Points, in no order, along strands that fork, close into loops and pass close to each other.
Points whose rows are less than 111 apart are linked; no others are. Some points are linked to none.
Zusis: [  6  40 -27 -52  -1  34 -56  18  21   4 -14   4 -27  23 -16  21  20 -20
  11 -20  18  24 -31  17 -15  -6 -27  14   6  44 -25 -35]
pafi: [ -3  48  23 -11   8 -19 -59 -43 -11   4 -32 -10  -4  22 -19   4 -22   0
   9 -29  23  18 -31  -1  24 -46  24  -8   1  25 -33 -41]
Nedeb: [-40 -20  22 -41   1 -17  -1   6 -29 -17   8 -11  47  -3   4  53 -17  13
   6 -12  -3 -46   2  36   0 -40  16  -3   5  -9  -8  11]
lefos: [ 55  12 -44   3 -45  19  21  36   2  32  30  27 -47 -35  11  19  17  10
 -17   5 -42  38 -14  23 -16  26 -10  14 -20 -10  -7  -9]
nepe: [  0   4  -3 -28  20  11 -24 -50   6 -12  15 -15 -14  21 -33  12 -15 -20
  28  -5  43   3 -17 -10  46  -1  33 -37   7   0 -11   1]
Nitet: [  4  -8   5  20   3   7 -30  -8  -9  23 -17  -8  -6  29 -56 -18 -10 -32
  12 -32   7  12 -13  -1 -31  18 -12  -6  21  28 -31 -25]
Danul: [ -2  50   0 -81 -17  30 -20 -14  23  11  12 -12  -1  -7  14  35  -4   7
  -6  -4   9  -1 -25  -4   0 -28   9  22  24  12 -15  -5]
Sevu: [-50 -32  30 -16  27  -4 -41  14 -39 -23 -13  14  71  10 -14  -9 -22  17
  12  36  19 -51  53 -22   2 -22 -21 -34 -35 -10 -11 -22]
Nivuv: [ 13  16  -6  18  36  -5 -51  31  57  -5 -37 -26 -41  22 -17  14  22 -34
  21 -20  38  30 -11   2  27  15 -52  25  19   8  20 -19]
ziv: [-34 -40  -2 -48 -20   3  17 -21 -29 -12  23   7  35   3 -32  47 -14 -16
   3 -18   3 -47  -7  48  -8  -1  22 -10  29  13 -15  24]
patas: [ 25  72   8 -12 -33  -6  11 -15   7  -3   9 -10  -4 -36  30  18 -19  41
 -34 -31 -48  32 -25   2  33 -32  55  33 -12 -21   0  -8]
duku: [ -7 -52 -44 -23 -12  -4  22  45 -25 -24  16  49  10 -16   6  11  19  -8
   9  20 -14 -13  30  37 -19  28   9 -17 -19   8  10  16]
sosud: [  1  61  -8 -23  -5  29   2  19  44 -13 -34  18   7   4  -3   7  48  18
 -32 -18 -54   9  -8  12   3   6   2  43 -24  21  22   0]
reta: [-17 -16 -37 -33  28  10 -25  65  27 -38 -12  31  21  11   9   1  34   3
   5  25 -11  -8  35   8  -2  36 -48 -16 -30   7  32  -2]
bateb: [ 41  -1 -45  -9 -26  25  -8  52  12  43  30   6 -45 -13  14 -27   7  -5
 -10  30   6  31  -7 -16 -38  24 -69   1   4   1  -1 -14]
Lonas: [-36 -62  -7  -6   3 -31  26 -23 -62 -23  18  45  39  -3 -10 -36 -40  15
  -8  21   5 -21  28   9   2  20   7 -63 -27 -13   4  -8]
nul: [ 16   9  -9  26  20  14   7  46  62 -23 -27   1 -35  12  21  27  68 -18
  -2 -22  -2  14  -6  11  31  30 -42  68  -1   7  38   5]
pudob: [-28 -16  32   3  28 -35 -34 -50 -63 -30   7   2  46  21 -17  25 -31   9
   7 -26  12 -47  -1  11  49 -40  11 -48 -31 -21 -28 -34]
Konu: [  4 -35   3  57  -3 -12 -20   7 -41  -7 -20  27  14  31  -5 -24   4 -20
  15 -10 -27  -9  17  11 -49  27   0 -23 -12  22 -42 -21]
pav: [ 28  31 -13   1 -28  39 -25   3  10  18  -9   1 -56  15  -1  10  25 -34
  10 -17  38  31 -31   0 -22  -9  -9  46  12  45 -34 -27]
kitu: [ -8 -26 -16  10  30 -11  30 -17  16   0   8  -9  -8   9 -57 -17 -13 -14
  10 -17  -3   5  -5   0  20  37  13 -33  10 -11  33  24]
lipo: [ -4   8  14  12  20  22 -31  28  36 -11 -31  -6  12  19  16   2  34 -15
  11  19  13 -11  23 -17 -15   6 -29  28  -7  13   3   3]
Dema: [  5 -31  29  74 -10  -9   2 -23 -45 -46  -5   5   7  16  46  12  27 -20
   6   2  -2 -35  12  31  -3 -12  46  -3 -24   1 -34  20]
gute: [-18 -35  23  17  23 -38   7 -18 -40 -37  19   4  23  -6  22 -12 -26  14
   7  26  39 -15  32 -17  35 -24  23 -42 -36 -40  12   7]
davek: [ -4  32 -12 -58  -6  10 -24   1   6  24   1 -21 -18   5 -29  30 -14  -3
  -3 -40   3  15 -46  28 -14 -25 -10   8  29  16 -11 -16]
teni: [ -9 -38  -3 -19  19 -12 -50  17 -17   5   8 -12   4  10 -45   2 -42 -20
  29   4  44  -7  12  -8   0  12 -23 -52   7  -6 -18 -29]
pivi: [ -7  60 -21 -56  35 -19 -38  30  33  -1 -12  -9   5  -9  22   4  -2  44
  -6   3 -21  21  -6  -6  36 -28 -39  -5 -10 -14  35 -17]
donam: [-14  43  53   5  18   0 -30 -44 -12 -17 -16 -39  38   7  29  -2  -8  25
  -4   6  12 -11   8 -42  46 -74  26   6 -10 -10  -6  -3]
Vol: [ 26 -46 -51  41 -16  23  27  28 -28  14  24  24 -45   7  -5  12  42 -42
  25 -17  -4  10  -6  18 -30  36  -5  29   9  35 -31  -6]
sadi: [ 27  -8 -25  16 -20  22 -13   0  -6 -10  10  11 -61  15  13  37  21 -44
  38 -22  28  22 -28  31  -1  -3  22  12   2  22 -35 -19]
doz: [-22  34   1 -13  53 -19 -36  30   3 -23 -12 -13  29  -7  30  -4  -4  43
  14  16  -3   2  24 -23  50 -59 -27 -20 -38 -27  36 -14]
bomik: [ 29  12  12   4 -22  -6  -3  -2   6  41  16 -25 -31 -14  30  -8 -18   0
  -2  16  25  27 -20 -28 -23 -17  -6   5  25 -13 -13  -2]
ril: [ 19 -21  -5  17 -27  -4  64 -15 -24 -30  37  24  -1 -37  40  -2  13  21
 -17  27 -29 -10  20  18  10  19  59  -6 -32 -30   2  36]
gunul: [ 17  10   0  18  -7 -20  25   7 -19 -25  25  15   3 -32  55  -3 -11  39
 -10  22 -29   8  15  -6  28 -19  38 -19 -46 -43  20  10]
Bibi: [-36  -3  39 -15  -8 -17  33 -57 -31  20   7  -5  63  -2  -3 -17 -47  39
 -26   6 -17 -30  -9 -24   9 -34   2 -19  17 -20   6  -2]
siser: [ 22 -14 -27  -6  14  40   6  22  46  14  17  -7 -28   5  -5 -18  33 -24
  -6  23  40  10   9 -41  -4  54 -68  32  26  11  27  15]
boma: [ 18  51  -3 -29  14  -9 -43 -11  34  26 -19 -22  -8  -3  23 -30  -4  20
  -8  34  11  39   3 -60  28 -28 -21  -7   9   8   6 -12]
Sir: [  6 -32 -26 -11 -11   9  24 -33 -42  17  32  23  -7   2 -22 -62 -38   4
  -8  25   2  13  -3 -15 -15  36  -2 -69   1  -2  -3 -10]
Ruser: [ -2 -53  24  36   6 -25  13   2 -15 -28  13  -7  -4  -8  26   9  -9 -18
  24  28  54 -16  29   0   6   2  26 -12 -11 -27   2  29]
lapir: [ 20 -16 -14  10 -19  20  60 -38   0 -19  36  14 -23 -21   6  10  26  -9
   4   4  -7  -9  -6  16   8  32  54   8   1  -3 -12  35]
begu: [ -1 -11  13  19  24 -20 -38  57  25  -2 -19 -20  -6   0  32   9   2  -7
  25  24  32   0  26  -7 -13  -7 -45   3  -4 -18   9   0]
rav: [ 17  19  -2  24   7  29  17 -55   8 -41  -7  18 -22  11  22 -25  33  -1
  17  20  -6   7   1  -2  35  18  63 -17 -29   6 -16   6]
Zak: [ 23  84  -9  -2   3 -25 -25  30  45  10 -51 -11 -39 -17  -5 -12  13  17
 -33 -34  -7  64 -38   9  13 -13 -23  39   0  25  24 -27]
tus: [ 11  29  -5  16  -6  19  30 -15  36   5 -16  -8 -36   7 -40  21  32 -29
  -6 -56   4  23 -38  17   8   8  18  65  21  34   6  10]
Fuze: [ 13 -77 -37  20 -27  -6  42  33 -48  21  32  22 -14 -15  -7   6   6 -33
  10  -5  -2 -10   3  30 -48  34 -10   3  23  15 -11  16]
lat: [  8   6  -9  16   5 -28 -34  46   0  40 -15 -11 -21   5  -5 -20 -19   0
   7 -13  -5  31 -15   5 -44  -6 -51 -12  16   0  -8 -28]
Rinif: [ 42  38 -15  19 -50  -1  26   8  -3  16   6  25 -38 -29   6  26  13  12
 -27 -33 -56  40 -29  37 -12   4  36  37 -20   3 -19  -9]
Pipup: [ 35   8 -13  20 -37  -8   5  -1 -19  -8  13  21 -47  -6  31  37  11 -11
   7 -28 -20  22 -33  44  -7 -12  43   9 -12   3 -32 -10]
deg: [-42 -14   8 -59   3  27 -13  18  15  20 -12   1  52   4 -17   1 -15   6
 -10  26   5 -39  22 -10 -36  14 -49   3  25  14  13   4]
luba: [-12  21  68  25  -6   8 -23 -18 -11  -4 -18 -29  38  10  45  -5   1  11
  -8  29  17 -26  16 -35  -9 -51  14  19  -4  -7 -24   6]
pak: [-34  12  18 -11  18  -8 -35  40  -6 -17 -29 -15  36   9  12  39  14  10
   5 -18 -24 -29   7  37 -15 -45  -7  19  -8   3  -2   0]
vobi: [ 13 -38 -11  10 -11 -13  16  40   1 -31  23  12 -26 -23  53  31  10 -15
  25  32  36   1  25  14   2   2  19   1 -20 -21   8  21]
Maku: [-14   8  21 -35   2  14 -25   2  25  53 -15 -34  21   5 -17 -15 -17  -5
 -13  18  22  -5  -2 -34 -32   1 -58  18  48   9   6   0]
vofur: [-25  15  33  12  14 -34  32 -14 -14   1   6 -26  42 -14   9 -10 -28  43
 -21 -15 -36 -12  -3 -16  25 -50  16  -3  -2 -39  37  19]
Pivut: [ 22  36  10  13 -11  10   3  13  33  -9  -5  -6 -19 -13  49  13  19   7
  -1  11 -12  14   2  -8  10 -13  19  32 -10 -13  10  10]
lupa: [ -3  27  12  12  -4 -34 -25 -44 -37  -3 -10  14  -1  24  -9  -5 -21   8
 -12 -45 -17  14 -42  23   0 -28  29 -25 -12  10 -33 -35]
rap: [ 26  67 -14  -2 -10  40   5   7  59 -24 -41  19 -32   2   8   8  64  -4
 -16 -10 -20  37 -14   8  40  19  12  50 -28  27  16 -15]
vob: [ -1 -24  11  40 -30  18  48 -53 -25  18   5  17  12  10 -25 -33  14  -9
 -20 -13 -27 -25  -7  12 -50  29  13  18  31  28 -41  17]
Lalol: [ 30  54 -16 -11   3 -10   8  20  54   9  -9 -22 -40 -21   1  20   9  10
 -20 -32 -21  49 -32   9  34   2  -3  34  10 -14  40   2]
vozu: [-29 -50   6 -44 -12  16 -13 -21 -42  10  21   2  30  11 -56  -5 -53 -16
   4  16  40 -30   5  -4 -14  18 -18 -53  22   7 -28 -23]
tuza: [-23  29  37 -13  28  15 -50 -11  30   4 -43 -26  35  27 -26  -6   6  -3
   2   8  14 -22  17 -33   6 -10 -14  14   4  15  -4  -7]
rir: [ -6 -25 -15 -50 -28   4  50 -10 -11   4  48  27  -3 -43  14 -24 -30  22
 -18  53  27   8  27 -16   1  20  15 -22 -10 -28  20  23]
zapa: [-28   7  34  -1  40 -50  -1 -13 -31   9  -7 -32  52 -16  -1  -3 -46  46
   7 -16  -6 -10  -1 -24  38 -71 -19 -22  -5 -45  26 -18]
mav: [-42  -3  33 -15  36 -18 -24  47 -16 -23  -4 -33  42 -23  39  19 -13  32
   8  28  26 -26  37  -7  17 -65 -22  -1 -23 -37  24   7]
Mep: [ -4 -47  -4   8   0 -20  34  55  12   4  10 -10   4 -25  12  38  17 -19
   1  -4   5 -25  19  23 -23  13 -23  42  21 -13  33  44]
gusis: [-27  -1  34   0  23  26  -3 -35  16 -14 -18 -14  45  18 -19 -25   8   1
   1  33  14 -40  34 -39   7   7  14  -3  -2   1   2  26]
kilav: [-21 -55  -3  -8  13  -4 -45  48 -20 -14  -8  15  26  10 -21   1 -14 -24
  29  21  27 -24  50  -3 -31  31 -34 -29  -7  10 -20 -18]
zegud: [  2   4 -38 -27  24 -16 -35  82  31 -18  -6  13 -18  -1  20  15  20   9
   5   4  -9  12   3  26  -5  19 -71  -7  -9  -6  23 -14]
Forus: [ -8 -35  -8  -6  20 -10 -20  58  18   7  -3 -21  -6  -1  -1  39   9 -25
  18  -9  29 -14   9  19 -28  13 -55  27  25  -3  11   8]
Tezuf: [  5  27  -6 -14  -6  -9   3  32  17  24   2  13  13 -24  32 -24  -7  45
 -24  32 -42  10  13 -21 -15  -3 -30  -6 -17 -24  28  -1]
vuraf: [ -7 -23 -13 -20  -9  -8  -3  45  -7  39   2 -14  -7  -4 -14  35  -5 -17
   1 -30  -7  -7 -17  39 -54  -1 -45  26  39  10  -5  -1]
fak: [ -8  22  35  -9  -8  -6  -7   6  -7  14  -1 -11  33 -17  57 -18 -13  39
 -15  42  -5  -8  19 -45 -11 -41  -6   2 -10 -20  -1  -2]
Das: [ -5   1  41  54  17   0 -47 -18   8 -30 -46 -21  -8  35 -28  21   8 -36
  32 -20  28 -19   7   9  25 -12  29  13  -5   9 -21 -10]
Dizi: [-20 -27 -22 -21  22  11 -14  32   9  -9  -3  26  22   9 -15 -35  -7   2
   8  34   7  -6  42 -23 -18  40 -38 -37 -14   4  20  -3]
lus: [ 43  33 -22  24 -19  24  33   5  36  47   0   2 -44 -16 -17 -32  30  -1
 -37  -7 -19  44 -19 -22 -12  36 -26  54  11  12  19   4]
gak: [-24  39   4 -42 -13  28  -5   4  23   7 -28   8  25  16 -26  19  24   0
 -24 -32 -32 -17 -17  24 -34  -5  -6  50  14  39  -1   2]
sefu: [ 25  -9 -20 -23 -12   0  21   6  12  -5  44  -5 -41 -25  26  24  -9  -8
  14  13  34  19  -7   0  19   3  25 -14   1 -23  11  15]
Luvi: [ -1   4  -5  51   4 -12  28 -27 -10 -34 -22  19  -1  26 -27  -1  31  -8
   1 -51 -50   1 -20  47   8  10  55   0 -15  18  -8  10]
puf: [ -6 -19   9  43  28  12   4  -5  18 -47 -21 -10  -3  23 -15  17  27 -32
  37  -4  18 -19  21   9  35  17  35   1 -16   0  10  24]
Ridi: [ -7 -59 -23  15   7 -44  -7  29 -51 -12  10  23   5   4 -16   9 -24 -13
  21 -20 -14  -2   5  39 -15  14   2 -56  -9  -4  -6 -10]
Sofe: [ 24  40 -42 -32   7  -2 -38  60  35  16  -3  -1 -41  -3   4  -1  14  12
 -15 -10 -10  44 -29  19  -4   7 -72   3   6   1  15 -25]
dugu: [ -7  47  15 -16  -4  -4  33 -32   2 -18  21 -21  30 -25  23   9 -20  46
 -25 -21 -43  -4 -10 -17  55 -44  54  10  -9 -33  26  20]
Niro: [ -4  13 -13 -11 -15  47  20 -11  25  12  -6  14  -7  13 -29  24  48 -26
  -7 -30  -7 -12 -15  13 -26  19  -1  70  21  49 -18   9]
mugo: [ -3 -22  20  50  27 -19   5 -63 -38 -37   7   8  13  14  14 -41  -7   7
   3  17  10 -18  16 -14  28  11  38 -52 -33 -17 -15  -1]
pel: [ -5 -50 -32  -1  -1  48  53   4   7   2  21  26   3 -13 -15 -22  37 -21
   4  28   7 -26  37  -9 -31  70 -21  32  15  24   7  30]
ruve: [ 15  45 -36 -71   5  -2 -21   4  18  27  21  -1 -11 -23  12 -17 -25  40
 -14  27 -10  39 -10 -34  33 -17 -29 -32   1 -13  23 -17]
Fufo: [-11 -20   5  55  19  16  43 -17  16 -12 -24   3  21  17 -36 -30  40 -16
   3 -14 -33 -23  22   4 -17  42  16  27   6  19   5  33]
baf: [ 28 -30 -64 -24 -20  40   8  41 -14   9  42  23 -37  -4  -7 -34   3 -18
   7  35  18  23   9  -6 -29  43 -38 -34 -10  10  -4 -12]
soge: [ 17  28  -1 -17  14  -4 -51 -39   8  19 -11 -28 -27  21 -34 -14 -19 -17
  16  -7  39  37 -24 -28  35 -18   9 -26  18  18 -16 -23]
mukig: [ 25  17  34  41 -10   0  30 -25  23 -12   7 -32 -20 -18  51   0   1   3
   1  15  13  10   5 -28  26 -15  47  26   4 -29  12  31]
bofo: [-48 -35   8 -32   6  20   4  29   0 -23 -15  12  66   4 -13  16  19  -3
  -7  24  -9 -60  45  16 -25  10 -15  14  -2  17  19  34]
Dozub: [ 19 -10 -16  -1   5  36 -17  17  31  -3   3   9 -24   7  26 -15  25 -20
  23  46  45   6  26 -37 -12  31 -27   5  -3  12  -7   1]
fakor: [-31 -53 -16 -28  14 -14  45   4   2  -3  20   3  13 -14 -51 -10 -37  -8
  -3   5  22  -9  19  14  10  33  -1 -28  15 -16  51  32]
liki: [-21   0  31 -16 -11  -4  11 -30  -5  50  -8 -17  37   1 -19 -34 -40  18
 -20  15  -8 -10  -9 -34 -25  -9 -21 -15  37  -1   3  -5]
pesez: [ -8   4  26  61   5 -26  -7  10 -13 -17 -37  -2   8  21  -8  10  18 -10
   1 -43 -33  -3  -9  41 -16 -23  27  19 -15  12  -8   3]
zele: [-10 -49  12  38   0 -41  -9  -9 -53  14  -1   7  20  18 -28 -17 -41  -6
  -1 -20 -17 -13  -4  12 -29  17  -9 -51   6  -5 -26 -22]
fes: [  5  18   2  41  23  -5 -45   8  29 -24 -52 -13 -38  30 -30  22  11 -40
  39 -39  24  28 -14  28  35   0   9  10  -5  21   1 -28]
zul: [-37 -63  15 -17 -14   6  31 -51 -31  -3  20   1  42   6 -63   6 -34 -18
  -6  -3  23 -55   9  22  -4  30   9 -29  37   7 -19  18]
Gega: [ 28 -25 -49  16  -2  23   9  21  -3   9  24   3 -45  12 -27 -16  11 -33
  20 -11  10  26 -12   5 -15  36 -18 -14   5  13  -3  -7]
fuzaz: [ 10 -33   3  51 -18   7  -4   5 -38 -25 -10  35   4  14  41  -1  37 -16
  16  16 -15 -25  21  17 -43  11  22   3 -20  24 -47   2]
vaso: [ -8   6  28  24  37 -47 -37 -12  -8  17 -19 -29  13   9 -10 -17 -38  16
  15  -2  12   8   1 -30  28 -32  -7 -34  -1 -24   6 -18]
lano: [ -6 -15 -39 -35  11  16  -9   2  -8  22  17   8   2   7 -43 -51 -34   3
  -1  23   6  20   4 -27   1  29 -35 -64   6   7  20 -16]
vafas: [-50 -52  46  20  23 -16 -11   2 -29 -16 -17 -10  71   6 -54 -14 -30   1
  -1  16   7 -64  49 -15   9   8  -7 -26  -9 -19   7   2]
retuf: [  3   2  17 -20  -8 -37   3   1 -12  24  25 -35 -11 -26  33  23 -44  17
   5  -7  23  13 -25  -6  -1 -37   4  -9  26 -37  -4  -4]
rolib: [ -9  -1 -10 -35  17   5 -30 -35 -11  12   7   9  22  13 -16 -43 -28  11
  12  37  25   5  13 -52  16   4 -11 -59  -5   8  -8 -21]
bida: [ 12  23 -13 -37  16  20 -63   7  35  12  -7 -13 -18  15  14 -17   3 -10
  15  42  47  21  11 -45  13  -1 -35 -21   7  15  -8 -17]
zal: [-34 -37  26  -8  -7  20  21  10 -16 -40   8   6  49  -9  25   9  27  -2
  -4  44  15 -54  52   4 -13 -10  25  13 -18  -2   1  47]
lesul: [-31 -27  49  14  21  -6   4 -64 -11  -3  -6 -22  49  14 -60 -22 -31   1
  -4   8  18 -50  20 -29  27  13  18 -27  13 -15  -7  11]
nizad: [ 19  -2  34  72 -10 -18  22 -50 -14 -29   4 -17 -27   5  46   3   2 -10
   4  -5   9   0 -10   7  20 -11  59   3  -8 -18 -13  18]
fotof: [ 15  -3 -12 -12 -10  28  33   6  36  40  15 -12 -21 -11 -13  -8  15 -11
 -22   1  -1   5  -9 -21 -23  34 -40  44  31   4  28  24]
pidu: [ 48  21 -33   1 -20  -1  -2  21  20   3  25  -7 -77 -23  32  32  -7  -9
  18  -4  14  53 -29  15  29  -8  14  -8  -2 -21   7 -13]
Gubig: [  7  -2  -5  -3 -20 -20  22 -36 -37  34  26  22   4 -10  12 -47 -41  35
 -25  17 -27  16 -18 -26 -10   0   2 -52  -2 -17  -3 -18]
bap: [ -5 -12 -10 -52  -7 -21  18  -5 -17   7  45   4  -3 -29  16   0 -44  24
   0  22  28  11  -2 -13  14 -17   4 -38  -1 -31  15  -2]
bepir: [ 24  47   4   2 -17  25 -35  -9  28  -3 -24   3 -39   7  38   6  24 -12
  13  12  22  29  -9 -15   4 -19  14  26  -5  24 -20 -20]
doluk: [ 19  21  -8  -4  -1   6  36 -10  49   6  14 -30 -38 -16  -7  30  11 -15
   0 -31   5  22 -27   2  29   6  22  38  26 -15  32  31]
logi: [  0 -16   0 -46 -39  23  15 -12 -15   7  35  15   7 -11  23  18  -6  -1
  -3  22  14 -21  -5  -1 -33  -2  12  -4  11   3 -25  10]
teto: [ 33  22 -10  20 -34  44  64 -45  18   7  22  12 -35 -22  -5   5  40  -6
 -13  -9 -20   7 -15   6   2  29  45  58   8  13 -23  22]
vit: [-11  10  22   8  19 -48 -13 -77 -47  -2   7  -4  24  20 -15   2 -40  14
  -7 -44  -3  -9 -34   0  41 -35  23 -43  -6 -16 -20 -31]
tig: [  8 -13 -18  18  30  16   6  31  53 -42 -15  -4 -27  13  12  23  44 -31
  30   3  28   5  15   4  42  33  -9  15 -12  -3  35  18]
fuf: [  0  23 -10 -11 -22 -29   5  20 -29  20   6  26   8 -18  20   8 -18  43
 -20 -20 -77  10 -21  30 -20 -25   7 -10 -19 -15  -1 -21]
fanik: [-12 -49 -28 -22 -15  -1  18  31 -23  32  21   2   0  -6 -30   2 -30 -12
  -2  -7  -6  -6  -9  27 -42  20 -36 -22  30   4  12   4]
Lobi: [ 39   2 -35   0 -25  23  36  36  27   3  23  29 -25 -38  27  21  37  12
 -13  30 -32  16  20   7   4  44  -3  25 -29 -20  16  15]
Damen: [ 24  28 -38  -1   9 -13 -21  36  15  34  -8 -19 -49  10 -39 -26  -8 -13
 -10 -38  -6  57 -42  16 -14   4 -45  -7  16  14  13 -28]
dazut: [-41 -13   2 -59 -32  10  16 -30 -36  21  12  18  46   7 -23  24 -42  18
 -20 -11 -31 -36 -26  34 -24 -18  -2 -24  32  14 -16 -11]
Famor: [ 30  29  -5  44   3   9   4  23  52  15 -29  -4 -44   4  11 -20  42 -14
  -9  -1   6  36  -4 -24  -1  23 -34  54   5  14  20  -3]
tuze: [  2  -2   6   4   8 -25  21 -76 -43  -3  26  17  17   2  19 -43 -31  30
 -16  17   0  -3  -6 -31  32  -6  24 -56 -21 -22  -6 -12]
Gino: [  0  25   2  -5 -23  -1  19 -22   1  18   1  12   5   0  -5 -11  -2  19
 -22 -16 -42   4 -20   7 -19  -4  21   4   2   3  -4   4]
zuk: [ -3 -26   6  17 -22 -15  44  21  -2  12   8 -10   8 -16   5  47  16 -15
  -5 -35 -29 -29  -4  38 -28 -10  14  53  31  -2   7  42]
tunu: [  6  21  36  35 -31  20  17 -54   0  18 -16   0   3  13  -5 -27  17 -11
 -17  -8   6 -10  -9 -19 -46   1  21  46  22  33 -46   8]
liles: [ -1 -26  -4  10 -22  30  40  -3   3   3  17   6  -1  -3   6  41  46 -29
   9 -10   4 -37   4  11 -27  10  12  68  30  27 -23  34]
zere: [ 16 -28 -15  -1 -10  35  43  26  27  -9  21  20 -12 -29  35   5  44  -4
  -3  48  15 -16  38 -18 -12  44  -4  44 -12  -5  13  36]
dul: [-18 -21  23  20  22 -14 -50 -18 -28 -32 -18   4  23  35 -34  21 -10 -16
  26 -23   3 -32   7  18  19  -4  24 -33 -18   2 -36 -21]
degug: [ 16  64  16  40   8  -4   1 -29  31 -21 -45 -16 -22   5  11 -24  17   5
  -5 -10 -10  41 -12 -14  50 -24  48  17 -17  11  25   0]
tesu: [ -7  62  41   6   6   6 -11 -29  24 -23 -30 -36  13   6  15   8   4   9
  -8 -18   1   8 -10 -14  41 -51  44  36  -1   4  10   9]
dav: [ -6 -33 -21  -4 -26 -11  37  42 -19  36   7  32  14 -24   4 -15 -23  20
 -24  15 -54  -8  10  20 -49  21 -28 -12   5  -7  26   8]
Puda: [ -3  22   5  19  17 -44 -23  24  -2  30 -23  -6   8  -2  18 -37 -23  36
  -1   4 -27  26  -3 -19 -15 -28 -34 -23  -5 -17  11 -25]
tasek: [-26  33  41  30  26 -29 -46  15 -10  -7 -52 -23  22  20  -6   4  -4  15
   3 -29 -15  -1  -5  17   1 -53   3  10 -16   2  -9 -22]
gazo: [ 18  42  17  -1 -29  23  35 -64  16  13   3  -7  -8  -2 -14 -17   9   3
 -24 -12  -9   8 -26 -15  -1   4  45  31  21  16 -16  17]
Fot: [  7  22   2  -2 -14 -35   2   7 -47  -6  23  21  14 -26  64   6 -25  56
 -13   2 -46   6  -5   2   7 -52  15 -25 -42 -35  -6 -27]
raror: [-13 -24   2  39  28 -11  21 -54 -13 -30  -3   3  11  26 -56 -17  -2 -11
  10 -34 -23 -16  -5  24  24  33  44 -37  -3   3  -4  17]

How many points has the smallest loop of links through each point below? Write 0 if it is on no loop.
gazo: 8
Zusis: 0
baf: 0

A piece is all that can be reached along the links. How many separate loops has the piece of each point below (a circle has one, a figure eight two, a Y none), and how many tips (points with one link)?
Gega: loops 0, tips 8
liki: loops 0, tips 9
zere: loops 0, tips 3
teto: loops 1, tips 1
